Each row is a point on a landscape with many valleys, with its height.
From any point a ball rolls to the lowest of the 4 points nearest to it. It stops when none of these is lower. Distance is the straight distance between rows; heights are no part of it.
Sig (h 426): [ 92 128 117 140 147  66  97 157 114 110 105 130 142 120  97  98 154 148
 164 101 132 156 139  72 127 141 136 113 126 114 124  98 117 117 112 131
 131 163]
fabe (h 304): [152 134 136  95 124 126 103 113 106 142 143 128 156 144 152  93 140 152
 105 113 144 125 123 206 129 130 129 140 127 129 137 123 111 191 124  99
 145 101]
litos (h 514): [115  99 134 112 166 128 113 122  97 169 108  88 118 177 137  70 104 156
 112 120 145 122 121 133 137 153 166 121 152 142 157 102 159 159 139  99
 179 146]
bapus (h 247): [142 102 117 135 111 154 113 102 129  97 120 140 142 146 127 159  98 117
  95 137 140 108 158 159 104 130 120 200 106  85 127 122 147 141 133 157
  88  90]
dapu (h 354): [140 129 142 104 147 124  97 113  71 151 129  93 119 166 178 114 136 152
 129 119 147 124 121 147 123 130 148 117 131 128 152 123 161 139 108 110
 168 143]
tep (h 262): [154 124 126 106 135 143 117 126 115 128 144 147 144 143 156 108 149 157
 103 122 137 145 127 164 124 125 122 142 105 126 159 106 132 175 120 108
 139 126]
tipul (h 216): [156 141 145 102 122 127 135 136 116 119 146 146 145 123 167 131 131 133
 126 120 151 136 133  91 123 145 120 126 125 130 127 105 156 122 136 157
 124 145]
senu (h 213): [169 147 146  97 102 135 122 106 103 142 127 129 110 145 154 155 145 132
 145 152 165  98  84 109 136 136 116 125 121 152 125 129 174 117 106 123
 135 111]
duf (h 765): [116 152 169 174 129 125 119  86 147 161 100 135  89 127 121 109 172 114
 180 148 139 147 158  99 190 100 150 105 149 174 124 168  97 109 133  75
 141 167]
Delin (h 275): [163 124 155 123  97 173 156  92 121 139 135 154 111 106 122 170 119 105
 117 167 148  90  69 148 122 118 116 125  94 150  99 149 162  73 101 149
 126  91]
noku (h 242): [102 135  61 142 131 130 140 137 135 105 111 133 140 103 115 162 131 124
  96  97 122 126 164 143 122 104 142 122 148 109 106 135 108  87 131 149
  72 112]
Zuz (h 148): [153 130 125 120  92 155 124 119 119 113 123 147 153 139 120 145 118 136
  88 131 148 115 147 176 113 132 108 168 105  99 107 116 158 148 121 166
  88  84]
Kifo (h 217): [142 119 138 100 133 119 126 142 140 122 173 139 149 139 127 100 129 142
 103 128 123 145 130 181 114 118 123 132 109 118 135 120 108 207 134 112
 148 119]
vip (h 147): [168 145 148 121 101 166 141 109 106 133 144 134 126 108 157 150 117 123
 137 150 140 133  91 118 126 128 123 116 123 131 122 113 147 101 123 141
  99 117]
vevu (h 260): [ 96 128 101 153 150 117 116 177 167 112 118 127 141 162  83 131 133 130
 101  85  98  87 136 151  83 134 130 170  90  76  96 134 100 192 138 117
 120  94]
Ribuk (h 102): [124 128 150 115 145 111 113 160 112 106 120 118 132 125 143  96 106 153
 121 121 153 152 125  85 117 151 126 121 122 129 160 105 143 174 117 115
 168 166]
gopi (h 366): [ 96 133 107 145 121 121 137 170 155 136 114 132 147 108  98 139 144 125
 120 116 139 149 166 128 162 100 161 107 159 160 122 123 105 114 151 130
 112 114]
gonil (h 403): [121 129 162 118 122 111 151 132  89 151 117 131  91 102 153 145 120 120
 131 147 114 136 105  75 132 161 133 103 140 148 140 115 139  83 127 121
 140 172]
somu (h 54): [126 118 117 142 126 170 127 126 145 102 123 138 153 164 114 128 121 128
  89 111 119  89 184 173 112 123 117 195  98  69 128 121 114 184 142 121
  88  96]
dev (h 204): [141 113  81 124 120 135 125 134 136  97 105 123 170 126 119 143 135 149
 108 112 145 124 142 138 114 125 112 153 101  82 106 118 145 123 143 148
 102 118]
melu (h 264): [127 148 128 139 112 160 157 109 141 145 136 135 110 100 138 160 127 110
 146 151 139 127 136 119 138  98 140  96 135 132 144 158  88  59 158 139
 121 120]
Vesud (h 109): [145 119 110 124 111 154 132 110 123 103 112 132 154  98 135 154 130 124
 109 128 149 115 139 131 130 129 119 162 112 120 124 119 166 102 138 157
  63 104]
Zoka (h 346): [132 112 105  83 117 115 109  87  89 141 153 112 161 142 156 101 139 157
 116 105 118 120 126 209 123 129 103 147 121 143 143 122 130 182 115 104
 138  97]
biba (h 493): [116 129 172 145 145 130 146 108 141 176 128 116  49  83 145 114 116  85
 193 159  69 161 148  96 162 141 125 100 152 172 103 182  90  97 125  91
 163 156]
dus (h 192): [117 126  86 141 132 110 120 187 140 102 133 138 164 144  79 149 141 150
 122 101 130 108 161 133 113 131 125 150 133  91  96 132 107 140 144 155
 108 122]
gub (h 363): [ 90 105 127 134 142  64  96 120 113 117  98 120 124 112  89 122 117 139
 160 100 112 143 143  67 146 148 151 108 159 129 114 103 109 124 117 117
 137 176]
vuv (h 277): [115 107  88 134 130  88 120 202 156 108 135 139 163 142  81 143 143 125
 138  99 134 129 156 139 112 130 111 157 110  88 113 142  98 171 151 139
 136 133]
gulos (h 185): [162 148 152 120 106 168 149  94 110 148 131 136 100 119 124 161 115 111
 112 151 142  96  49 128 112 119 103 109 108 160 109 146 169  83 102 131
 139  97]
Tufo (h 96): [117  86 161 121 143 111 110 139 131 113 123 112  95 151 116  79  91 141
 124  94 109 157 112 107 123 154 152 113 122 121 136 129 153 181 125 103
 183 177]
gisi (h 333): [136 110 161 139 126 117 160 132  84 163 133 135  67 131 152 126 123 104
 164 173 113 115  74  85 139 150 121  97 124 140  89 153 192  98 115 100
 133 109]
pera (h 201): [134 137 145 117 131 107 106 152 109 105 130 127 139 119 120 107 143 131
 123 122 144 150 128 101 122 137 116 126 127 125 129 103 103 140 143 145
 131 162]
pamop (h 334): [136 125 156 129 144 136 146 127 111 129 130 113  86 139 165 122 114 136
 158 146 135 121  90  80 128 160 131 124 126 145 111 124 163  97 105 128
 130 149]
fitab (h 612): [135  93 119 106 131 117 121 110 108 150 121  72  87 188 160  72 103 163
 136 116 149 125 119 154 138 156 137 131 144 134 142 113 148 153 104  92
 189 150]
denu (h 413): [126  96 143 124 153 119 112 146 112 133 118  94  88 169 167  81 112 155
 108 133 150 144 126 109 132 122 136 115 140 127 152 129 161 163 129  95
 167 138]
vubez (h 101): [103 109  86 150 140 148 120 152 152  98 120 135 140 153 111 160 122 144
  99 118 125  74 152 145  84 145 115 175 100  86 111 132 118 152 126 133
  88  83]
Befe (h 328): [122  92 143 138 132 147 184 106 115 168  98  97  34 111 173 131 104 125
 168 171  80 119  89  95 133 142 118  92 143 173  83 187 159  99 117  84
 136 130]
raf (h 465): [155 115 164 111 124 112 111 122  97 144 115  96  88 171 168  92 117 147
 122 131 153 127  96 110 147 165 115 116 133 130 135 128 171 141 115 106
 175 141]
lar (h 243): [133 108 137  87 140 110 103 112 107 153 157  93 135 157 192  91 122 147
 113 116 149 133 126 171 121 140 121 121 136 110 141 108 130 182 122 117
 159 126]
kole (h 282): [100 119 114 150 136  71 105 173 150  94 133 111 151 138  50  91 141 132
 162  90 136 145 120 108 115 146 116 136 122 116 141 125 101 174 142 121
 159 141]
ligi (h 317): [152 152 127 103 122 115 119 160 134 109 156 145 162 128 113 143 151 134
 124 113 139 140 136 127 119 144 112 143 111  85 120 130 102 126 155 135
 108 151]
gibap (h 369): [110 137  94 158  95 125 138 145 141 135 113 128 130  99 104 132 156  97
 126 144 129 110 154 133 155  90 149  86 163 162 131 142 108  94 144 138
 122 140]
Segav (h 321): [157 149 143 130 108 156 166 117 109 173 120 138 104  99 158 144 125 120
 157 154 127 119  60 110 128 130  96  98 144 176  99 144 139  89  96 133
 146 113]
reti (h 450): [ 98 156 117 158 124 117 120 117 145 127 113 125 128 104 126 135 158 103
 145 132 125 144 160 102 162 107 160 100 151 148 133 127  98  84 147 133
 125 144]
zize (h 231): [ 96  92  74 140 123 122 127 160 130 120 116 138 153 130 102 154 117 123
  96 106 105 100 177 164 112 124 131 121 133 106  82 125 136 124 119 171
  77  87]
mukir (h 314): [112 127 115 116 124 108 114 160 126  99 123 130 138 118 109 132 154 131
 121 127 139 145 136  90 125 126 130 122 141 119 125 111 108 101 150 145
 115 156]
Dor (h 279): [184 156 172 109 101 147 128  82 103 138 128 148 129 133 144 145 135 126
 113 158 168 100  87 179 116 124 120 145 112 142 130 141 167 106  95 155
  99  91]
Zati (h 198): [177 132 156 111  93 129 125 123  95 123 129 132 128 145 156 127 145 136
 109 133 166 123 114 130 117 146 125 128 126 144 131 115 158 141 104 138
 155 142]
zuses (h 729): [122 164 132 169 123 141 135 118 139 175 109 145 112 128 111 125 159  98
 147 150 150 129 162 134 176  86 153 103 146 194 133 163  99  90 147  96
 110 156]
Pav (h 177): [127 130 168 105 140 115 124 138 102 113  97 122 121 148 156  90 111 135
 117 124 149 139 113  89 131 154 132 112 134 128 151 110 160 132 112 122
 167 160]
rakit (h 218): [126 120 103 156 121 157 137 123 137 119 127 124 129 116 123 160 113 113
 119 132 122 131 156 136 130  93 138 121 154 118 119 136 126  77 141 164
  80  92]
geto (h 407): [112 128  99 138 124  92 137 151 129 113 100 135 138 104  90 148 175 126
 140 117 119 161 144 103 141 125 135 113 144 121 132 104  84  93 132 158
 116 151]
fof (h 362): [114 149 138 136 148 151 157 118 153 163 150 125 102  70 150 147 126 101
 160 152 117 144 117  75 131 125 126  86 145 153 139 152 115  73 140 122
 131 132]
Zeron (h 261): [ 96 126 102 120 123  79 111 141 144 140 102 131 126 131  88 129 159 123
 154 130 123 157 153 111 175 115 159  87 175 144 119 120  95  96 132 114
 118 141]
dupup (h 318): [ 95 141  88 168 122 150 142 101 153 160 132 120 109 105 138 153 134  96
 137 143 156 130 165 139 154  86 152 102 142 132 141 161 107  62 157 137
 115 111]
tuf (h 281): [177 135 140 105 119 138 107 107 121 115 150 151 154 155 151 117 123 151
 114 136 156 124 129 197 127 116 122 144 117 139 156 121 138 154 108 130
 115 116]
pagir (h 385): [113 156 116 173 129 146 144 102 148 150 136 132 117 114 131 146 140  89
 121 152 120 122 162 124 166  77 162  96 141 158 126 156 111  92 158 136
 111 135]
sevo (h 162): [159 149 152 129 105 138 147 105 105 148 141 165 112 112 171 147 123 112
 120 166 132 107  71  90 123 127 113 100 123 138 108 130 154 102 128 132
 137 121]
Dul (h 330): [154 141 122 101 140 133 106  97  90 121 151 137 163 125 148 109 138 148
 113 140 124 120 130 231 128 113 113 151 105 145 134 127 132 192 104 126
 118  94]
nom (h 252): [147 130 162 100 134 107 126 131 121 118 133 131 120 111 158 129 139 140
 107 122 144 131 102  92 130 162 137 114 131 133 147 109 150 129 115 136
 133 144]
mul (h 336): [144 137 130 125 143 149 121 142 143 113 136 136 168 150 128 130 136 151
 103 120 129 122 150 147 109 120 110 185  81  71 144 126 107 176 137 145
 132 105]
bofed (h 230): [108 129  92 128 147  99 127 186 123 107 136 125 161 142  79 118 147 143
 131 101 134 111 152 134  98 125 114 154 132  89 113 113 105 163 162 143
 126 129]
lumor (h 440): [ 98 133 120 116 137  99 120 154 132 112 121 113 155 106 100 125 143 141
 164  89 116 171 134  76 128 140 130 113 146 109 139  95 126 129 144 139
 120 182]
losev (h 748): [117 145 145 159 128 124 133  89 147 150 113 120  96 105 133 134 139 104
 170 132 120 143 155  76 160  95 128  86 156 166 164 157  89  74 129 102
 130 139]
sene (h 225): [180 140 143 116  97 134 121  98  99 126 144 145 134 130 139 144 142 123
 116 152 156  97  97 138 125 140 127 124 100 138 119 125 194 127 114 171
 130 111]
bobu (h 187): [105 105 158 117 145 102  99 138 126 114 103  92  79 140 132  68 104 139
 120 119 129 136 116  85 138 159 146 120 116 139 146 123 167 141 110 123
 156 182]
babeb (h 112): [120  91 147 107 149 108 103 137 126 142 130 104 113 140 141  67  85 150
 108 110 122 160 122 152 112 156 123 110 135 129 151 104 133 196 122 100
 172 156]
bes (h 119): [155 138 127 110 139 130 117 108 144 123 159 139 159 132 120 125 115 150
  91 121 128 133 132 217 123 130 133 184  97 110 135 110 119 187 127 110
 121 105]
mipir (h 168): [176 144 118 112 116 148 131 142 130 113 137 145 141 124 136 137 121 159
 102 120 146 137 132 157 134 146 121 159 103 101 137 114 135 161 151 167
 122 120]
tedu (h 617): [105 142 119 169 136 155 135 121 145 166 120 125 103 110 126 127 157  95
 161 163 122 103 175 107 173  80 138 104 142 161 145 160  81  90 141 118
 135 166]
kem (h 513): [117 106 137 144 140 115 110 173 166 106 126 115 173 141  91 120 126 149
 144 127 137 142 141 122 120 144 112 158 113  82 119 127  98 189 164 122
 157 143]
tigam (h 146): [127 104 161  82 143 116 105 137 142 129 136 105 147 167 143  69 121 142
 125 100 142 158 105 147 122 144 130 130 128 112 161 109 119 206 129 104
 175 137]
Gupu (h 228): [132 149 156 124 132 151 137 106 114 139 141 131 107 111 143 137 135 138
 145 144 131 125  96  96 140 130 126 121 137 149 124 131 162 100 118 130
 142 145]
bis (h 305): [123 112  77 125 125 133 118 179 136  98 124 143 162 129  94 137 139 136
 108 115 128 130 141 129 115 129 108 151 115  81 124 119 116 142 161 157
 118 130]
gazot (h 72): [178 124 131 109 107 164 117 123 117  91 129 156 159 108 137 149 123 138
  98 129 129 120 122 137 123 139 125 166  94 101 142 123 159 120 133 167
  82  92]
Tuka (h 169): [125 108  88 136 121 163 128 119 126  95 112 129 137 133 108 169 103 122
  95 113 128 115 158 156 123 119 113 176 132 110 119 116 133 107 131 162
  70  98]
vuzi (h 564): [106 150 118 141 129 113 134  96 157 151 118 134 116 114 128 127 154 114
 158 125 127 145 151  97 147 107 154  97 143 152 141 134 103  69 130 137
 130 120]
femo (h 367): [118 141 155 135 115 163 160 111 141 181 146 122  93  76 160 145 124 105
 165 161 115 138  98  87 142 118 126  96 150 172 129 170 122  79 119 118
 130 127]
Vur (h 301): [148 122 167 112 126 121 131 121  92 142 122 127  74 174 176 119 130 133
 136 133 162  98  72  95 146 139 131 101 128 140 111 122 181 117  90 108
 153 122]
vuleg (h 289): [149 128 152 123 134 142 151 109  95 163 123 130  74 150 176 142 121 110
 160 164 113 107  60 109 117 128 113  87 144 180  92 163 166  78  88 115
 151 104]
peb (h 360): [ 96 143  90 166  99 151 126 125 152 139 105 115 117 135 116 153 129  78
  90 146 133 108 172 188 138  87 157 103 163 148 139 170 137  91 129 154
  94 109]
Nub (h 331): [114 130 100 120 127 126 129 122 138 116 129 117 155 105 135 137 150 120
 148 129 126 151 142  89 127 128 131 129 149 128 125 124 121  88 148 152
 114 143]
Finof (h 257): [159 132 138  96 117 108 119 100  88 137 128 129 144 168 173 121 140 173
 102 140 149 117 116 171 134 126 136 123 141 147 155 119 152 151 102 128
 157 114]
Nibus (h 158): [116 117 146 123 149  94  93 161 140 110 127 111 147 124  86  94 123 134
 160  91 140 155 143  87 115 146 122 138 130  88 141 111 102 170 147 136
 157 171]
kare (h 120): [ 98 110 159 133 136  97 104 134 144 117 126 107 120 135  88  76 100 119
 136  88 128 161 122  75 127 148 121 125 113 106 168 118 117 172 119  93
 162 164]
noza (h 62): [104 123 144 134 148  93 136 104 128 139 108 127  83 116 132 127 129 115
 178 127 118 153 143  69 150 135 157 110 144 180 133 103 106  90 125  97
 113 166]
fezor (h 344): [ 98 152  86 162 101 120 136 126 137 135 129 130 124 125 105 139 140 101
 135 166 139 125 180 160 150  80 173 119 161 161 134 136 102  79 157 145
  96 141]
pimun (h 256): [117 123 111  98 130 136 142 125 141 133 179 138 153 145 119 107  99 147
 103 103 105 114 119 210 131 132 105 158  88 118 114 111  96 201 123 101
 122  86]
mokif (h 364): [112 110 160 127 127 132 149 136 120 144 100 136  82 108 156 132 110 119
 179 143 108 141  98  85 149 154 141  95 142 156 121 129 134  80 106 113
 148 160]
pubi (h 100): [154 152 152 144 102 172 136  82 116 120 129 147 119  99 155 157 106 113
 111 160 126 118  75 109 121 122 108 131 117 133 125 129 161  72 114 155
 126 107]
puzi (h 85): [160 124 117 119 118 156 124 121 119  92 169 133 175 155 122 145 113 129
  99 102 109 110 159 179 108 139 111 201  69  82 146 122 133 167 129 120
 117 120]
susu (h 103): [153 129 169  98 109 132 122 133 102 137 133 116 130 158 178 122 132 133
 112 135 161 124  94 102 128 136 134 120 135 144 127 117 176 126 122 122
 146 120]
Gomis (h 95): [107 117 167 132 147 108 106 146 140 120 130 111 142 129  88  76 108 148
 138 107 125 158 136 110 108 133 108 123 133 110 147 127 103 186 135 106
 178 169]
soge (h 191): [101 134  78 149 131 121 146 151 133  83 111 137 150 160  97 134 125 129
  96 111 110 108 166 151  90 143 118 177 111  91 103 131 123 134 127 153
  91 112]
zipal (h 184): [171 151 138 112 108 149 155 111 103 143 150 153 123 121 158 158 133 130
 123 159 147 105  90 126 118 125 120 116 140 153 118 133 170 102 113 155
 122 101]
Tusiz (h 74): [127 114 150 111 137 104 112 145 125 121 116 114 131 139 128  90 104 138
 131 112 132 161 122 106 118 156 120 122 125 138 143  99 142 166 118 102
 170 165]
Zur (h 97): [119 133  81 133 134  86 115 192 138 110 115 127 163 155  91 120 145 153
 129 116 125 123 149 120 108 124 117 144 128  99 105 118 102 171 148 143
 120 125]
visi (h 313): [108 130 115 149 130 107 159 122 147 133 117 137 141 101 118 153 152 116
 135 126 134 133 166 119 136  93 154 105 141 127 127 127 108  80 133 137
 107 131]
lipid (h 312): [120 118 149 130 141 153 149 113 101 177 145 114  73 118 168 142 112 119
 177 158  87  98  62 106 138 151 114  90 150 171  93 161 138 107 100 101
 142 127]
Zono (h 488): [123 155 119 136 144 120 145 132 126 128 122 134 143 104 123 144 154 133
 138 120 125 159 134  64 140 123 157  95 160 154 151 108 128  90 130 148
 134 151]
Lete (h 76): [143 129 115 112 152 156 125 154 170 130 146 128 167 158 119 119 129 155
 110 112 106 146 141 161 131 115  97 172 101  73 119 116 103 197 148 114
 139 111]
duva (h 338): [168 127 148 109 107 136 106  73 105 121 143 148 140 142 142 138 116 156
 113 163 142  93 123 200 120 123 141 157 111 127 152 135 181 153  92 157
 109  90]
megob (h 270): [ 93 125 114 116 134  73 106 166 148  85 112 134 158 125  94 131 162 135
 159  91 131 134 163 106 141 123 146 114 137 122 121 103  93 132 143 129
 142 160]
libed (h 98): [149 142 133 106 139 142 118 167 142 127 152 134 148 123 125 112 124 138
  95 114 128 140 137 148 105 129 112 155 103  94 140 109  88 183 140 111
 142 114]
zad (h 249): [115 133  97 139 122 133 140 141 156 114 132 139 146 107 125 163 140 114
 114 131 133 118 153 118 120 114 128 115 119 128 143 122 113  90 141 160
  99 121]
Pon (h 246): [153 145 143 116 119 138 121 111 125 117 139 146 152 141 149 106 111 145
  95 126 133 116 143 192 120 129 105 166  92 108 135 130 131 171 121 140
 111 113]
besu (h 332): [ 99 122  89 162 147 151 134 128 137 107 100 113 138 131 128 158 115 116
  55 120 121 117 167 179 125 102 132 132 151 115 110 149 124  79 132 154
  81  72]
dud (h 767): [104 146 149 165 116 124 140 100 144 168 106 149  87 130 107 122 163 104
 175 149 123 145 164 102 177 108 154  92 158 189 131 164 110  80 132  86
 130 149]
lato (h 280): [121 124 135 106 136 125 123 147 151 136 155 134 151 155  98  86 111 148
 134 112 119 153 143 151 111 127 112 140 104 105 143 118 111 209 149 116
 162 130]
Gif (h 361): [136 130 136 117 121 109 133 161 135 104 144 131 179 135 109 133 148 130
 124 105 134 125 145 126  94 138 113 146  93  86 138 124  98 166 143 115
 134 143]
ges (h 241): [165 137 145 111 117 126 104 123 110 124 164 147 149 138 149 135 129 132
 112 158 149 124 114 149 117 124 120 148 111 111 132 115 152 160 121 132
 115 138]
faf (h 371): [ 83 134 124 138 130  80 122  98 149 139 111 127 116 121 104 134 151 117
 163 122 127 162 168  86 166 120 156  88 161 156 132 120 107  81 114  89
 120 160]
modan (h 163): [154 143 139 145 119 167 138 107 123 123 150 142 123  76 155 167 114 111
 137 163 126 107  88 117 134 101 123 110 139 152 131 164 139  78 127 145
 137 133]
kosi (h 379): [134  82 145 137 145 116 147 107  96 140  85 113  64 163 160 112 116 131
 154 154 111 111  88  52 144 172 146 131 135 142 108 137 196 102 120  92
 137 133]
zif (h 196): [111 133 100 148 129 160 145 105 115 111 129 119 154 106 136 180 122 113
 115 140 128 130 122 143 109 125 127 133 130 114 116 132 130  76 141 158
  90  89]
Kup (h 365): [120 124  95 156 135 133 135 158 161 120 128 132 161 171  97 145 114 155
 112 102  98 108 160 152 102 140 102 185  89  53 125 132 110 196 136 108
 142  91]
lavo (h 223): [131 126 123 151 113 188 151  93 127 123 114 133 126 109 131 167 126 106
 112 159 120 104  97 166 114 121 122 151 131 114 121 142 146  53 147 167
  82  76]
bif (h 211): [116 113  74 114 125 101 124 165 137 105 117 124 136 124 106 138 119 121
 106 108 110 109 162 144 109 120 123 127 145 102  95 101 118 140 145 163
  94 114]
fiti (h 353): [132 142  80  91 127 116 124  93 106 133 170 129 157 129 113 106 128 132
 126 117  91 102 124 252 121 102 100 141  91 148 127 127 111 179 111  99
 112  79]
rin (h 474): [ 95 101  85 164 114 149 128 126 145 104 104 135 107 123 130 147  99 112
  58 129 120 123 165 175 112 133 137 131 153 130 122 144 128 105  85 162
  87  94]
fodo (h 300): [161 123 148 131  96 188 145  63 141 131 133 151 120  94 128 165 111  98
  99 158 133 105  79 176 102 116 122 143 117 115 129 135 141  66 115 177
  85 103]
suzus (h 308): [139 111 149 110 139 103 114 138 110 128 109  90  93 158 162  79  94 133
 117 126 144 137 112  86 116 164 149 118 145 127 139 114 170 144 113  95
 153 158]
zez (h 107): [ 98 131 101 160 150  84 114 192 151 116 118 126 146 134  57 117 155 119
 167  94 113 126 159 113 112 129 111 143 127  90 129 132  83 184 168 103
 143 147]
guv (h 293): [139 133 143 130 112 147 144 138 119 115 143 120 122 109 147 159 124 137
 153 137 133 116 101  80 141 145 119  98 140 169 134 121 136  82 123 157
 123 136]
tazov (h 175): [140 143 148 128 119 146 137 117 117 107 127 138 151 115 142 156 134 114
 133 129 126 117 110 111 118 120 113 118 133 116 128 117 136  99 148 160
 101 126]
Zezev (h 200): [137 153 131 133 120 161 158  99 130 122 139 142 113  67 145 157 123  96
 142 146 125 114 103 117 131 100 146 128 136 139 115 142 130  60 125 149
 118 114]
matev (h 245): [167 149 139 130 113 146 141 107  93 142 145 132 102 142 155 154 128 103
 128 172 138  98  53 115 114 135 115 121 120 172  98 153 154  66  96 128
 141 102]
bon (h 220): [133 141 116 160 118 165 149 108 134 139 146 121 129  90 128 149 118  94
 123 157 115 125 111 144 128  91 148 122 136 127 132 153 142  63 134 142
  94  98]
lora (h 327): [140 128 166 125 145 137 174 131  99 164 120 112  79  99 168 146 115  96
 167 162  91 133  77  86 130 153 132  85 157 172 109 166 126  84 109  95
 128 152]
Dufum (h 170): [ 88 103 142 146 156  93  86 146 160 105 123 125 142 145  68  82 134 139
 155  99 138 162 140 110 113 165 124 123 120 117 145 126 103 183 135 119
 161 171]
Sapas (h 449): [ 96 134 137 124 137  93 133 118 142 146 104 122 113  86 137 123 132 122
 159 125 115 175 155  72 147 119 142 108 151 156 137 109 114  70 101 128
 126 159]
bozi (h 521): [124 133 116 151 146 136 135 181 178 137 157 140 160 153  91 128 156 138
 123 112 115 112 147 169  96 130 115 167 118  92 119 134  98 209 150 114
 141 107]
Lelod (h 118): [119 100 155 127 167 124  91 137 156 101 136 115 106 122  87  75  87 137
 133  89 126 178 121  84 133 164 128 134 120 108 157 102 121 200 128 114
 171 163]
poder (h 258): [143 126  98 104 128 147 129  99 149 138 162 143 153 133 120 121 106 148
 100 108  90 108 124 221 113 118 109 168  83 101 134 123 107 199 119  93
 104  92]
Tavu (h 81): [ 83 122 127 131 123  72 114 127 142 114  87 137 147 118  74 124 138 135
 172  93 116 153 138 107 157 104 161  98 167 137 133  93  92 117 132 115
 129 162]
Puna (h 302): [124 125 145 120 140 113 122 156  99 129 108 112  99 124 141 113 118 131
 134 117 127 151 101  79 136 151 139 113 129 143 130 121 145 125 124 127
 146 167]
seka (h 436): [115 132 159 155 145 142 163  86 130 178 130 116  65 103 148 129 130 100
 152 163  77 140 130  89 140 127 140 102 140 161 140 155  97  82 123 116
 155 145]
menem (h 387): [113 126 147 136 146 106 144 107 138 112 117 143  97  99 147 128 114 110
 156 134 111 143 117  60 150 142 142  93 155 145 135 114 156  88 112 113
 124 175]
puseb (h 329): [133 127 119 115 134 174 136 128 167 125 164 129 160 144 118 136 117 137
  99  95  93 118 136 185 113 123 103 200  92 101 108 130  98 205 156 114
 137  95]
sot (h 359): [144 142 107  97 125 124 116 114 109 137 156 129 153 132 143 108 130 141
 118 108 107 129 112 225 124 117  98 129 105 150 128 132 106 200 112 100
 130 103]
Kibu (h 464): [109 124 101 141 158 117 118 197 176 126 137 119 141 167  74 126 138 125
 120 108 108 105 159 144  99 110 101 189  99 101 103 137 101 185 144 122
 141  92]
pidu (h 355): [100 131  83 141 104 126 129 131 152 121 110 135 142 113  74 139 139 115
 124 129 126 133 162 127 159  93 164 121 160 135 124 135 113  82 149 163
  97 112]

Where does a ball stop that starts at each point below?
lipid => pubi
seka => pubi
zuses => pubi
sot => Lete
duf => pubi
Dul => susu
